Points on a hilly landscape, in no order, each with its height.
From any point a ball takes the steepest step (drop divided by distance) to one of its 2 nearest points. It stops when none of these is lower. Distance is the straight distance between rows; heights are no part of it.
<1991>: [ -1 -42   6 -12 -10 -16  -8 -14 -33   3   6  -8 -10 -11 -28 -14 -14 -12
  -2  15   9]  height 233
<410>: [ 23  29  14 -22  18  78 -13 -20  22   0  11   2   7   4 -60 -30  26   5
  -3  13  30]  height 721
<1198>: [ 58  15  34 -19   9  43  14  -8   3 -13  23  16  -4   6 -55   1  28  23
 -26  31   3]  height 549
<1243>: [-49  -9   8  23  28  -5  15  41   1   6   7 -12   9  10  33  11 -22  35
 -28 -23 -28]  height 473
<2161>: [ 43  17  18 -26 -18  68  28 -15  37  -5  24  -4 -16  31 -82  -2  37  14
   7  22  28]  height 804
<1215>: [ 30  46 -29  11 -69   4 -36 -32  27  -5  -2  -2 -19  40  24  -1  -9 -16
  47 -36  11]  height 826
<1792>: [ 17  -9  34   9  48   9   8   3 -16  22   2   5  18 -15 -15  -4   2  40
 -49  11 -12]  height 501
<2235>: [-15   1 -33  -8 -34  -1   5 -31  20 -14  16   1  -5   1   9 -23 -16  15
  11  25   9]  height 672
<1464>: [  0   1 -22   5 -72   6  -7   5 -27  -6 -13   9  10 -26  31  -6 -43 -15
  28  -2   0]  height 335
<1146>: [-21 -49  19   9  29 -36   7  44   4  19  20  -9 -10   4  21  18  -2  -4
  -9  -5 -16]  height 848
<278>: [  8  -2  39 -33  19  29  -6 -36  -5 -16  12 -12  -7   5 -37 -10   9  36
   1  21  32]  height 740
<182>: [ 11  12 -10 -18 -74  13  -2 -39  11 -29  -2 -14 -24  34  -3 -14 -28  -3
  25 -46   7]  height 661
<667>: [ 50  50  -4  -3 -73  -6 -12 -51  34  40 -29 -27 -54  52  20 -20 -26 -12
  43 -34   2]  height 857
<551>: [-19 -23 -45  -6 -25 -22   2  14  15  -3  -9  20  23  12  18  36 -55 -13
  -6   1 -22]  height 542
<772>: [ 20  -8  35  22  15   7   6 -12  -2 -25  14  20 -20  -9  11 -32   7   6
 -20  -6 -11]  height 462
<1162>: [-20  -4 -11  35  -1   5  27   7  -1  12  -4  17   3 -18 -20  -5   1 -35
 -14 -15   7]  height 528
<1875>: [-14  42 -27  -1 -22   4   2 -12 -21 -20  -4   9 -22 -14   8  29 -38 -17
  -3  -5   6]  height 632
<1921>: [ 22  27 -36   7 -23 -16 -28  -1  -3 -15 -40  32   2   3  31  27 -44  -9
  17   9   0]  height 315
<1144>: [ -1  -3 -20  -7 -50   4  11 -20 -10 -30  14   0  23   5   3  19 -11  -6
  -3 -23  12]  height 590
<1244>: [-34 -24 -13  40  17 -14  -3  42  11  -1 -12  13   8  15  48  -5 -37  13
 -11 -13 -43]  height 490
<2158>: [ 35  23  12   5   9 -12  17  -6   6 -31   9   9   7   8  -6 -25  32 -31
  -6  15  24]  height 788
<1180>: [  9  19   9   7  -9   7  15 -28  42   6  -9   8  -6 -13 -22 -14  53 -11
  39  11  33]  height 938
<2027>: [  0 -28  24 -26  43  17   3  40   4  13  40 -13  17   7 -46  11  24 -11
 -32   6   2]  height 806
<1202>: [-31  -2   4 -16  53   2 -10  26  -1  28  33 -12   1 -20  -2 -11  15  19
 -18  24  -5]  height 249
<1476>: [-14 -36 -11 -24  19 -41  15  15 -16  16  -9  -4   0   1  30   9 -41   7
 -26  25 -24]  height 584
<568>: [ 19  41 -18 -14  -3  57 -12 -41  11  -3  11  -9  -3  19 -48 -31  39 -17
  12  -1  49]  height 692
<2231>: [-16   0 -26   9 -33   8 -14  45   8  -8 -47  12   0 -21  43  18 -83   1
  30  24 -33]  height 498
<1445>: [ 10 -11  36   5   8   6  30   0  30 -27   8   0  -3  24 -64   6  30  12
  -7  21   3]  height 811
<914>: [-10  26 -30 -13 -22  22  -3 -22 -13 -39   6  -8   1  24 -26  10  11 -15
   1 -25  12]  height 629
<1066>: [ 10 -34  49   0  60  52   4  28 -18  -9  21 -14   9   4 -18 -27  55  15
 -24   9   0]  height 523
<1591>: [-15 -34  -2  28  23   2   5  -8   5  -2  13   2 -13  12 -33 -15  -9  17
 -24  31   2]  height 736
<1763>: [ 41  -7  16 -11  18   4  21  -6 -10  10  20  12   5 -13 -43  -8  12  25
 -40  36   1]  height 527
<1411>: [  8  -4  29  12 -17 -16 -15 -20   2 -17  -7   3   5   0  -1  -2  10   0
  26  -9  20]  height 571
<93>: [-31  20  11   5  -5   4   0  -9 -15 -34 -21  -9  19   0 -27 -25   9  18
  -3  -7 -12]  height 625
<993>: [ 30  17  -4  24 -34   8  22 -41  12 -24  15   5 -19  31 -35  13  -2  11
  -5  -6  37]  height 648
<652>: [-25   4 -22  13 -13  -4   6 -11  11 -12 -39  10  22   0   3 -41 -10  -7
   7  -8  -7]  height 671
<269>: [-39 -31   3  17  13 -15  29  72 -13  31  -6 -25  -2   4  58  25 -41  11
 -13 -25 -28]  height 451
<898>: [-14  -3  29 -38  73  39  21  16   3  14  24 -12   9   0  -9  14  25  47
 -41  20  -9]  height 783
<506>: [ 38  54 -20 -20 -18  -1   1 -50  -4   1 -10   3 -39  17 -10 -15  -1 -12
   9   8  27]  height 726
<1436>: [-13   4   8  20 -11 -19  16  20  -9  -7  10   0  36  -5  37   1  16  30
   1  11  -6]  height 535
<2044>: [-26 -26 -24  24  22 -25  30  46 -17  21 -29   0  18 -14  55  -1 -10 -41
 -14  -6 -23]  height 518
<762>: [ -7 -44 -31  16  46 -21   8  59 -30  80  -9 -21  -7  11  79   4  -3  -3
 -14 -26 -45]  height 902
<69>: [ 19  26  10 -32 -22  39  30 -33  51  -1  14  -8  -8  19 -71 -11  19 -13
   0  -6  32]  height 791
<761>: [  4  16 -17  -4 -12  37  12 -19  -5 -26  19 -11   9  11 -34  -4  41 -24
   8  -6  39]  height 663
<1914>: [-21 -19  29 -30  51  20  35  17  -3  28  12 -24  33  -8   3   3  20  23
 -45  -5   1]  height 793
<246>: [ 31  65 -10   0 -47   6  -4 -42  40   0  -1 -18 -47  48 -21 -37  32 -17
  36 -21   7]  height 786
<1279>: [ -2  15   4 -34 -15 -20  -8 -46  -2  -2 -30  -9 -13 -10  -8  20 -19   4
  21   3  25]  height 425
<65>: [ -2 -18  53 -22  22  43  13  -1   6  -6  18  -9   4  -9 -53  17  24  42
 -14  10  13]  height 758
<535>: [-14 -46 -33  18   3 -18 -35  32 -35  11 -16   0  11  -6  33 -21 -48 -21
   4  12 -21]  height 526
<2140>: [  2  17   2   6 -48   7   7 -14  20  -9  -7  16  13   2 -37 -17  -1  -8
  14 -36 -19]  height 751
<2212>: [ 44  -2   3 -36 -37  -6   1 -34  27   2  28  -4   1  19 -44   5  13 -20
  20 -11  21]  height 842
<1008>: [-46  -4  11   2  26 -13  10  27   9  -3  -5  11 -32 -28  48   0 -18  -8
  -4   5 -22]  height 869
<1228>: [ 22 -27  -5  -7 -28 -41 -13  -3 -27   8  -8   4   1 -18 -10  23  -8  -6
  14  19 -12]  height 297
<881>: [ -4 -23 -22  29  16  -5  -8  22 -15  23  30   9  26  -9  30  12  -6  10
 -32   1   2]  height 453
<925>: [-21  -3 -27  28 -49 -23  19   8  11 -22 -55   6   5   3  19   6 -16 -21
  47   4  -3]  height 787
<548>: [  9  34  22  -1 -27  16  24 -24  42  -2  12   7   7   3 -56 -18  -5  15
  -5 -11  11]  height 776
<1359>: [ 11   8   4 -11  42 -11   0   7   5 -12  -7   4  13   0 -34   3  49 -16
  -8  18 -17]  height 622
<1873>: [-11 -23 -37  13 -44  -3  -7   8   7 -27 -61  -1  19  13  52  19 -42 -16
  48   8   6]  height 754
<2239>: [-12   7  15  18  69 -12  14  31 -21  49   3  -8  11 -11  16 -12  10  29
 -45  -2 -24]  height 472
<297>: [-17  26   8 -17  -8 -35 -16   7  19 -15  -1   7   7  -8   9  21 -22  25
   9  15 -22]  height 127
<1786>: [  3   7   4  -5  17  -6 -35  30 -11  -4  30  19  23 -16  29   7  20  -1
  -9 -13 -36]  height 343
<1391>: [ -7   3  -4  -4 -43  18  -9 -44  -6 -23   7 -20 -31  28 -27 -37 -10  -8
  19  -9  16]  height 693
<1778>: [-39 -23   2   3   2 -15   9  53 -12  11 -18 -17  24  -7  49  38 -54  -1
 -10 -21   5]  height 427
<837>: [ -5 -18 -21  22  -1 -20  -4 -10 -10 -27  17  -2  -1  24  21  15 -11   0
  -5  20  25]  height 378
<305>: [-22 -18   4  -4  48 -28  -3  74 -19  44   7 -15   4   6  29  11   6 -15
 -25 -37 -49]  height 868
<352>: [ 12  24  28 -15  32  -5 -24   6   2 -20  22   8  19  -3   8  11  30  32
  -7   7  -8]  height 296
<322>: [-38  -4 -27  -1  28 -15 -14  66 -26  31 -20 -14  13  -6  42   9 -22 -14
  -9 -16 -59]  height 882
<43>: [-13 -35 -18  21  26  -9 -21  32 -17   1  38  -4   3  14  23 -11   3  16
 -24   5 -37]  height 474
<318>: [ 16  44 -35 -24 -49  -8 -12 -45  40  -1 -27   7 -14  16   4   5 -24   9
  33 -10 -12]  height 396
<1373>: [-19 -33   5   2 -21   9 -16   6   1  -3  26   5   0 -15 -17  13 -19  -4
  -2 -22 -22]  height 789
<2069>: [-12 -39  39   5  32  -2   5  24 -30  27  23 -24  -6 -18  46 -12  19  32
 -19   2  -5]  height 562
<367>: [-21   1  -5 -20   5  20  -3 -16  21   3   3  21  31 -29  25 -15  -1   1
  -6 -12  -7]  height 761
<1021>: [ -4  -2   4  37 -30 -18  11  31  -8  -6   4  15   8 -21  58   2 -28   6
  10  16   3]  height 513
<1129>: [-12   4   5  -3 -23 -33   3 -12  33 -11  -6  20 -34  -9 -23   4   2 -17
  30  11  -9]  height 878
<1758>: [-14 -11  16 -43  27  30   9  -8  11   6  20  -5  21  -2 -37  12  20  42
 -27  18 -18]  height 771
<831>: [-10 -18   3  -9  44  14 -22 -20  -5  18   5   7   0 -30 -16 -19  11   8
 -13   7   3]  height 308
<1714>: [ -1 -10 -17   3  37 -18   1   4 -34 -19   8 -11  -5  17   6  11  13 -17
 -31  25  16]  height 333
<1006>: [ 48  26   4 -13 -54 -17   5 -47  21  11 -22   1 -36  14 -33   0   3 -15
  22 -27  -7]  height 655
<945>: [ 21  46 -23 -18 -24 -16 -16 -34  20  11  -4  22  -5 -12 -12  24 -11  19
  12   3 -12]  height 313
<775>: [  7  11 -29 -12 -64  -9   6 -18   6 -25 -19  -8   5  26   4  15 -36 -27
  22 -24  18]  height 624
<633>: [-22   2  -4  23   5 -33 -11  44 -16  23 -33  10  11 -16  22  43 -22  23
   1  -3 -48]  height 118
<1147>: [-26   4 -21  22 -21  -3 -23  16  22  24 -43  24   8 -32  26   5 -54 -26
  39   2   4]  height 452
<1187>: [-11  -4   7  15  28 -25   1  25 -50   4 -29   1  -6  -9  21  10 -36 -23
 -24  -1  -7]  height 602
<171>: [-19 -13   2 -43   1 -23 -19 -11  -5  13 -16   3  -3 -23  19   5 -38 -17
  12   5   9]  height 332
<598>: [ 21 -16   8 -35 -24   4  11 -39 -22 -10 -11   7  17 -15   6 -20 -11   3
 -15  -9   6]  height 652
<792>: [-11 -12  17  17  -2 -39  22  42  -5  -6  12  -3 -13  -3  -6  20   9 -20
   0  10  -8]  height 835
<100>: [-33  14   1   4 -11  11  -5  -4 -12   2  18   1 -12 -29 -25  -4  -3  24
  11  20   7]  height 132
<1569>: [-10 -18  20 -18  82   9  25  66   7  30  33 -32   7  33  -9  12  48   5
 -33  -2 -10]  height 865
<1550>: [ 10  12 -28  25  -4 -14 -16  -2  -1 -18  -4  23  12   8 -22  10  12  -7
  -2   5 -10]  height 691
<512>: [  0 -34 -10  29 -17  -9 -18  41  -2  -9 -30  16  19 -10  77  13 -38  -8
  30  15 -16]  height 491
<790>: [-29 -29  25 -17  56 -26  11  63   2  31  31 -32  -1  10   9   3  21  -4
 -22  -9 -26]  height 858
<1304>: [ 39  36  -7  -3  -2   9   1 -38   3  -1  -6  14   0   6 -29 -16 -10 -22
 -13 -13  34]  height 753
<1182>: [-16   0   5  13 -12 -31   7  28   7 -25  -7  12 -28 -14  19  14 -14 -27
  18   7 -23]  height 852
<492>: [ -2 -12  -9  12   5 -21 -24  28 -24 -11  -1   8  23 -11  31   8  13 -36
   6  -9 -19]  height 389
<1395>: [ 13  13 -18  24 -40  -3   2 -29  15  -8   8  13 -11  25 -22  18 -45   7
  -8 -11  13]  height 621
<257>: [  1  -3 -16  21  -9 -30 -35  20 -27  -9 -35   6   5   5  19  42 -30   1
  14   3 -14]  height 222
<1388>: [ 11  18 -16 -16   5  28 -24 -28  26  -5  24  22 -25  -6 -33 -13  10 -23
   5 -15  -2]  height 784
<1780>: [ -3  24  12  -5  15  35 -11   5  25   0  35   9   3 -12 -45 -10  18  -3
  -6  -4  22]  height 750
<1503>: [  1  -7  30  22   0 -23  42  15  17 -13  13   4  -2   4 -27   3  21  11
  -5  21 -18]  height 823
<511>: [-28 -28   2   1  84   1 -14  39 -35  53  10 -38 -15  11  27  -2  35  23
 -20  -6 -23]  height 918
<1651>: [ -9  -5   0  13  24 -26 -13  -1  -6 -18 -43   8   2   4  33  -5 -34 -28
   3 -11  11]  height 639
<190>: [ 39  44 -25  15 -71  -1 -27 -35  45  20 -38 -14 -44  29  43  -9 -26 -12
  69 -21   8]  height 844
<1328>: [-52 -25   0  22  20 -26 -25  35 -29  25 -14 -22  -8 -15  22  -7  -1   7
  12  13  -9]  height 277
<1731>: [ -3  -1  33  -7  22  33   1 -20 -27 -22  21   7 -24 -24  -3  20  18   6
 -26 -21   5]  height 550
<1944>: [-11  -7  22 -18  33 -15  27   3  13  16  -4   1  30 -15  24  17  -8  17
 -38 -17 -14]  height 807
<1598>: [ 47  15  15 -18  -2  18  15 -35  25  -2  13  24 -28  -8 -46  10  28   5
  -6  15   2]  height 579
<210>: [ -1 -20  10   9  12 -14   6  16 -14 -10   7   7  16  -9  15 -37   9 -18
 -18  -3 -11]  height 433
<466>: [ 19  30  -3   2 -54 -13   0 -12  14  -9 -23  30 -32  -9   8  -4 -45 -18
  22 -12 -20]  height 732
<1504>: [ 35  45   0  -3 -37  31  10 -37  25   0   7 -19 -28  33 -54 -48  45   1
  38  12  14]  height 767
<537>: [  7   9  21   9 -25 -24 -15   0   7 -18 -20   7  10  -7  48   3 -18   9
  36  -4  17]  height 538
<1346>: [-14 -10 -28   9 -17  25 -17 -20   6   6   4  24   2 -29  27 -14 -32   4
   0 -11 -12]  height 739
<60>: [-40  -1   0  18 -16 -12 -27  15 -26  -9   9  -5  -9 -19  14   3 -13  18
  14  13   2]  height 213
<1452>: [ 18   0 -34  18 -31  19 -25 -44  30  11  20   6 -15  12 -27   3  14   1
  30  -6  33]  height 364
<1537>: [-21  -8   0  38 -24  -2  10  12   3  17 -25  25   4 -39   8   2 -42 -27
   5  -7  13]  height 510
<1733>: [ 20  12  27  -1  11  30  -7 -30 -13 -42   1   8 -24  -4 -27 -12  20  -7
 -16 -22   2]  height 506
<1104>: [-25  -1 -30   0 -21  -4  12  14 -28 -16 -20   9 -23 -15  43  33 -55 -22
  -4   5  -1]  height 582
<372>: [  4  31 -23  26 -38  11  -3 -20  16 -17 -25  17  19   2   9 -21  -3 -21
  26 -31 -10]  height 711
<1189>: [ 34  -1  41 -13  38  30  23  28   6 -11   8  -1  10   0 -51 -33  53  -6
 -13  50  10]  height 884
<1469>: [ 40  27 -10  12 -57   9  -3 -67  -2  17 -27 -22 -20  22 -13 -31  22  -9
  34 -19  35]  height 641
<1001>: [ 16   0 -22  14  -8  23 -13 -36  17 -12  20  11  22  11  -4  11  19  21
  -3  -4  40]  height 437
<1236>: [-23  10 -21 -18  18  10 -33 -28  15 -27   9  11 -20  -4  -5  -1   0  -8
   8  -6  -7]  height 756
<962>: [  5  -1  49  12  24 -14   7  44 -16  21  20 -10  22 -19 -13  12  33  16
 -14  -3   0]  height 645
<1661>: [ -2  21 -33   9 -24 -10 -35 -14  14   9 -26  19   2 -10   2   3 -38 -18
  27   0  18]  height 370
<1100>: [ 23  18   3   2 -32   7  19 -32 -16  -2   2  19 -16 -35  13  27   6  -1
   7  -8  20]  height 633
<1565>: [-13 -18  -1  17  47 -22 -25  10  -6  45 -19   4  23 -14  28  -2 -32   8
 -24 -12 -13]  height 418
<640>: [ 26  -6  45 -23  64  62  29  32  20   2  25   6  11   3 -42  -1  40  -7
 -32  45  23]  height 876
<2070>: [ -1  -3  24 -14  -2 -10   3  -3 -27  15  -9 -15  23 -19 -51  -1 -12 -13
 -14  -9  12]  height 300
<1785>: [ 25  25  -4   2 -19 -23  12 -14  13 -14  -6  19   2   5   2 -15 -19 -37
  -3  -4  21]  height 775
<1020>: [ 15  38 -35 -21 -44 -15 -21 -14  13 -11  17   5  -3  12  -8  -1   7 -30
  39  -1   2]  height 827
<938>: [ 39  30  22   6 -34  11  43 -48  23 -12  -1  -7 -15  10 -24  21  26   4
  10 -10  42]  height 670
<538>: [-22  -3  29   0  31  -4 -11  20 -44  -6  -6 -12  -3 -11   8   3 -21   8
 -27 -27  -9]  height 568
<307>: [  8   2  24   4  16 -11  -1 -13 -31   0  -6  12   3 -18   3   6 -17  31
 -29  -4   7]  height 533
<1134>: [-17  25 -15  12 -18   0 -28 -20  16  17  10   6  -6 -12 -31  -5   0  -7
  32   6  34]  height 256
<1800>: [-19  10  16  22  31  -8 -10  14  15 -18  15  15 -25 -10  -2  -1  24  -4
   9  24  11]  height 892
<2134>: [ 21  48 -33   5 -58  17  -9 -55  34  10  14 -14 -43  46 -11  -8  -4  -2
  31 -23  16]  height 801
<876>: [ 14  -5  23  -1  19   9   2 -16  19   1  -6   7  26  -3 -57 -46  22   2
  -3  12   5]  height 911
<270>: [ -9 -20   4   8  40  -8  -9 -19   7 -26 -27   7   6   4  -4   0   5 -27
  -6 -23   7]  height 680
<302>: [-12  -9  11 -13  -3  15  27 -15 -17  -5  -3  11  -9 -36   4  32  11  -8
 -13 -16  -2]  height 589
<1766>: [-22  13  -9  -2 -27  -4  21  -4 -16 -21   2  -8  26  -4  22  30  11  20
   4  -8  17]  height 561
<1607>: [ 29   0  21 -19  27  42   4  12  24 -42  40   3   1  26 -34   7  52 -15
  -8  21  20]  height 785
<496>: [ 16 -25  -5 -32  13  -4 -11  -7  20  -9  50   5  17  17 -19  -1  11  -5
  -9  21   0]  height 808
<518>: [ 25 -15 -16 -16 -46  -8  -4 -45   0   0 -29   8   0  -3  21 -12 -40   5
  10   1  -3]  height 623
<742>: [ 19  55 -10 -29 -34   3 -21 -28  37 -19  11 -12 -15  34 -23  -6  30 -23
  34 -17  16]  height 803
<654>: [-24 -35 -34  14  37  -6 -10  74 -26  56 -35 -19   2   8  79  23 -37   1
  -6 -21 -58]  height 894
<1876>: [-11 -14  -2   2  53  11  22  62 -25  72  41 -32 -21   1  44 -23  14  22
 -35 -22 -36]  height 530
<2021>: [ 13  23  10 -16  -8   3  -5 -33  53   3  28  11  -9  -8  -9  24   4 -11
  14 -11  44]  height 846
<1083>: [ 13 -11   3  -9  38  29 -14 -21   8 -13  18   6  34   4   0  -1  44   3
  -8   2  41]  height 383
<840>: [-12  -2  11  -5  53  -3  21  39 -23 -11   4  -7   4  13   7  -3  21 -12
 -41 -10 -46]  height 678
<1015>: [-37   8  20  28  45  -6   4  31  -2  -4  11   2 -30 -13  17  14   7   3
 -15   8 -15]  height 879
<1322>: [-11   2  32  -1  39  19  10  17 -18 -23   3 -11   5   8 -24 -22  26  16
 -25  14   8]  height 545
<13>: [  9  -8 -14  -7  -6   4 -22 -40 -19  16 -15  -3  22  -1 -43  11  -3   6
  -5 -15  15]  height 386
<909>: [ 21  -8   0 -43  -5  -7 -20 -27  20 -17  17  -2  18  19 -24   0  -4 -13
  -2 -18   5]  height 824
<1673>: [-17  -4 -44   9 -24   3   0 -15  23 -18 -13  24   1  13  -7  20 -46 -19
  -8 -12 -14]  height 581
<112>: [-22 -34  19  11   7  19  -6  -3   7 -10  15   5  14   1 -41  16  20  14
  -4 -25  -9]  height 769
<501>: [-30 -42 -17   8  59 -28 -10  47 -30  52  -7 -31 -13  10  63  -5  20  15
  -6   0 -39]  height 910
<478>: [ -8  -2  -8  11  34 -14   8  18   2  -8  -7  12  17   9 -34   8  12  -5
 -31   0 -38]  height 653
<1847>: [-11   3  24   3   1 -29  39  16  12   6 -14  12  16 -21  30  20 -18 -13
  -9 -10   6]  height 820
<273>: [-28 -29 -24  14  10 -33  -6  16  34 -10 -16  11  16  20  19  18 -31   1
  -1   8 -26]  height 514
<2124>: [-18 -43  25  15  21  15  21   3   5 -16  25  -8  10   3   3  -2 -10  19
 -30 -21   1]  height 752
<801>: [  5  43   2 -30  -6  -5 -24 -19   5 -22   2   6  13  -3  -3  15   0  34
   7  -5 -11]  height 217
<618>: [  8   8 -39  20 -61  -9 -31 -20  -3  -7 -69  -4   8  19  25   7 -42  -3
  57  -1  15]  height 716
<1814>: [ 10  11  12 -27 -23  31  -7 -44   1  -9  12  -8 -37   5 -46 -27   4  19
   5  10  18]  height 718
<1036>: [ 16  -2 -11  11 -42  -3  -1  16   1   3 -58  28  -5 -34  55  36 -73   2
  28  18  -9]  height 454
<1650>: [ 13   8 -10  26 -79  -1  -3 -24 -16  -4 -10  -1  -9  -6   0 -16 -10  -3
  34 -10  17]  height 405
<1153>: [ 48   3  26 -17  19  15  -2 -14   2  -5   8  -2  17   0 -41 -45  45   0
  10  38  23]  height 896
<1003>: [-11 -48   2  24   4 -19 -15  67 -18   6 -25  -6  -1  -9  78  28 -23  -9
  12 -13 -41]  height 467
<1141>: [  3  15 -28 -25 -38   0  12 -44  24 -26  15 -15  -6  29   3 -18  22  -1
  19  15  32]  height 654
<1760>: [ -1 -22  18 -14  82  32  21  59 -19  56  37 -41 -11  14  22 -45  51  28
 -39  -2 -30]  height 519
<2184>: [ -7 -24   1  23  27 -30 -21  44 -44  11   0  -6  10  -4  58  19   9   6
   4 -15 -34]  height 436
<1706>: [ -1 -45  36 -21  16   4   1  12 -22  11  31 -21  13 -28   7 -16  32  24
 -10  21   5]  height 580
<1078>: [ 23   4  -9  -7 -59  16 -13 -38 -30   7   8  -7   7 -15 -28 -11   2  -1
  14 -20  17]  height 466
<1125>: [ -6 -31   8  19  39  28 -13  24 -14   7  41   8  10  -5   8  -8  32  29
 -26  -8 -34]  height 493
<1734>: [ 14  54   0  -1 -46  16   1 -36  29   3  15   3 -24  -4  -2   0 -11  -1
  29 -23  30]  height 825
<50>: [-40 -19 -29  -5  21  -1 -19   3  -8 -17   6   4 -19  -4  11   4  -7 -33
 -15   0 -14]  height 722
<385>: [-40 -18 -14  23   8 -14  38  32  -6  24 -12   4  27 -27  19 -10  15 -24
  -5   4  -8]  height 480
<662>: [ 37   9  39 -32 -19  23   6 -33  -5 -23   8 -23  -3   7 -40   9  41  22
  22   7  39]  height 762
<296>: [-13  21  17  14  27   4   7 -23  25  -5 -16  14 -20 -15 -32 -18  25 -17
  14  12  34]  height 915
<1801>: [-26 -32   4  -9   1 -25 -20  31  -4  20 -19 -11  30  -4  24  18 -51 -15
  14  -3   3]  height 394
<692>: [ 43  15   7   0  20  20  11 -24  12 -42  16   9  -7  45 -39  -6  33 -11
  -8  27  33]  height 768
<2230>: [-22  14  -5 -34  17 -29  -2  20 -14  33  -1  -6  10 -32  28  10 -24  -5
  -4  18  10]  height 264
<799>: [ -3 -24   8 -27   1   4 -12  -8 -10   7  20  -8  12 -23 -25   1  50  15
  18  27   0]  height 604
<1868>: [ -1 -21 -20  41  -4 -22 -13  44 -42  27 -30   2  25 -11  38  -6 -46  12
  -9  17 -24]  height 504
<1654>: [ 47  19 -21   7 -16 -17 -13 -35   1 -32   5  12   2  28 -24  -4  28   5
   7  12  -1]  height 724
<777>: [ 11 -10  12  17  51  11  -4  25 -15   1  34 -14  36  10  14 -14  43   5
 -23  11  34]  height 331
<903>: [ -5 -39 -11   8  16   9  24 -38  27  -3   0   6   1   8 -29  -5  23   7
 -15  15  18]  height 717
<734>: [-22 -34   0  -2  36  -4  33  33 -39  39  32 -29  -3  -5  51  -9  15  31
 -40   5 -30]  height 546
<877>: [-22   3   3  -7  14 -24   0  14 -18  24 -19  11   5 -42   2  25  15  14
  -1   4 -36]  height 227
<154>: [-13  29   8 -17  31   5 -11  -8 -15 -24 -13 -10  12   7 -35 -13  34   5
   6  10   3]  height 583
<562>: [-32   1  -4 -24   9  -7   4  13   1   9  36 -12   6 -13  -1  11  -6   8
 -15  14   3]  height 208
<788>: [ -4  35   2  27   7 -11  12 -16  23   5 -26  24 -14 -20   5  15  -1  -3
   7   7  14]  height 940
<1703>: [ 20  16  18  -9 -12 -15  12 -11  -4 -30  12 -10   0   8 -20  26  43  29
  13  28  18]  height 782
<454>: [ 13   0  40   9   2 -16  -7  21 -23 -11   1  -1  22 -18 -15   7  36  -9
  11 -14   4]  height 614
<180>: [-18 -11  -6  44  11 -14   9  49 -42  40   2  -7  20 -14  39  12 -32   9
 -17   4  11]  height 479
<906>: [ 48  32  12 -22 -22  22   7 -63  30  12 -12   3 -44  13 -44  -5  28  -6
  10 -22   8]  height 619
<1485>: [ 18  49 -37   5 -36   0 -12 -37 -20 -13 -17   1 -35  10   8  19 -12 -19
  22  -6  29]  height 689
<691>: [-25   4 -21   1 -20  -2  -3  48 -36  -9 -48 -10  -1 -11  48  19 -71  -5
  11  20 -10]  height 540
<130>: [-12 -23 -15  17  25 -23 -31 -12  -3  26 -16  13   5 -12  -2   3 -21   7
  -3  11   6]  height 376
<1837>: [-39 -13 -32   0 -17   6   0   7  -5   0 -38  12  21 -18  26 -14 -34 -10
   2  -7 -29]  height 707
<858>: [ 35  22 -18   9 -55 -22 -16 -47  10   5 -57  -7 -11  20   7 -23 -13 -14
  48  -9  14]  height 675
<952>: [  7 -23  17  -4  60  37   6  47 -19  18  46 -15   8   4   5 -31  43  16
 -37   7 -32]  height 508
<584>: [  6  -2 -10 -32 -11   6  -7 -32  -2 -17  13  -8  -3 -11  -8 -29  38  -3
  26  24  11]  height 631
<941>: [ 13  15 -22  14 -74  13   1  10  -5  -1 -44  10  -5 -18  38   7 -77 -11
  39   8  13]  height 399
<870>: [-30 -42  -3  -6  16 -26  15  28 -27  29  -3 -25  15   2  47 -27 -23  28
 -21   9 -36]  height 564
<517>: [-25  -2  28 -31  -5  -9   8  -4  31 -31  16   0 -14  -4 -21 -16   4 -13
   7   4 -14]  height 898
<1627>: [  9 -11  25   9 -22  18   4 -22  16 -21  -2  -4  -6  22 -61   6  31  15
  20 -16   1]  height 794
<2202>: [ 31   5  17  24 -40   3  -6 -48  20 -12 -13   3  -2  23  -6 -16  20   7
  29 -27  19]  height 607
<1203>: [-14  -5 -39 -12  -6   3  28 -28  22 -16  17  10 -10   9 -24  10  -6   2
 -14  20  11]  height 694
<915>: [ 13 -32 -12  -7 -25 -30  13  -7  -8   1 -15  11  -2 -18  40   7 -53   5
  -9  23 -10]  height 600
<599>: [-10 -25   1  13  46 -14   1  33 -41  12  15 -35  15  11  10   3  34  -3
 -27   2   8]  height 282
<2041>: [-20 -15   4  24  59 -21  11  37 -19  51 -24 -10   1   3  43  -6 -36  18
 -47 -22 -34]  height 446
<590>: [ 43  24  -1   6 -13  16   6 -28  10 -35  11 -13  -3  44 -50 -28  50  12
  13  11  20]  height 749
<1383>: [ 29  36 -15   4 -80   1  15 -28  24  13 -19   6 -40   7  -8  11 -34 -33
  32 -30  -4]  height 695
<54>: [ -1 -10  35 -25  76  44  33  60   6  18  37 -16 -17   6 -15   7  53  -4
 -37  34   1]  height 871
<2077>: [ 10  -4   4 -44  41  25   0  15  13 -20  42   6  13  14 -26   7  23 -15
 -33   9  -3]  height 796

Where does a ball stop that starts at each point below?
<1100> => <297>
<1785> => <1464>
<903> => <881>

Call two points neighbours if one is among the 2 nearest of the other. Go from one point of each pair to the other, from neighbour to neighbour, staying as low as possible. Name the highest point that can't be avoided.
<1134>, <599> => <1001>
<881>, <562> => <535>
<633>, <385> => <1162>
<1464>, <1991> => <1078>
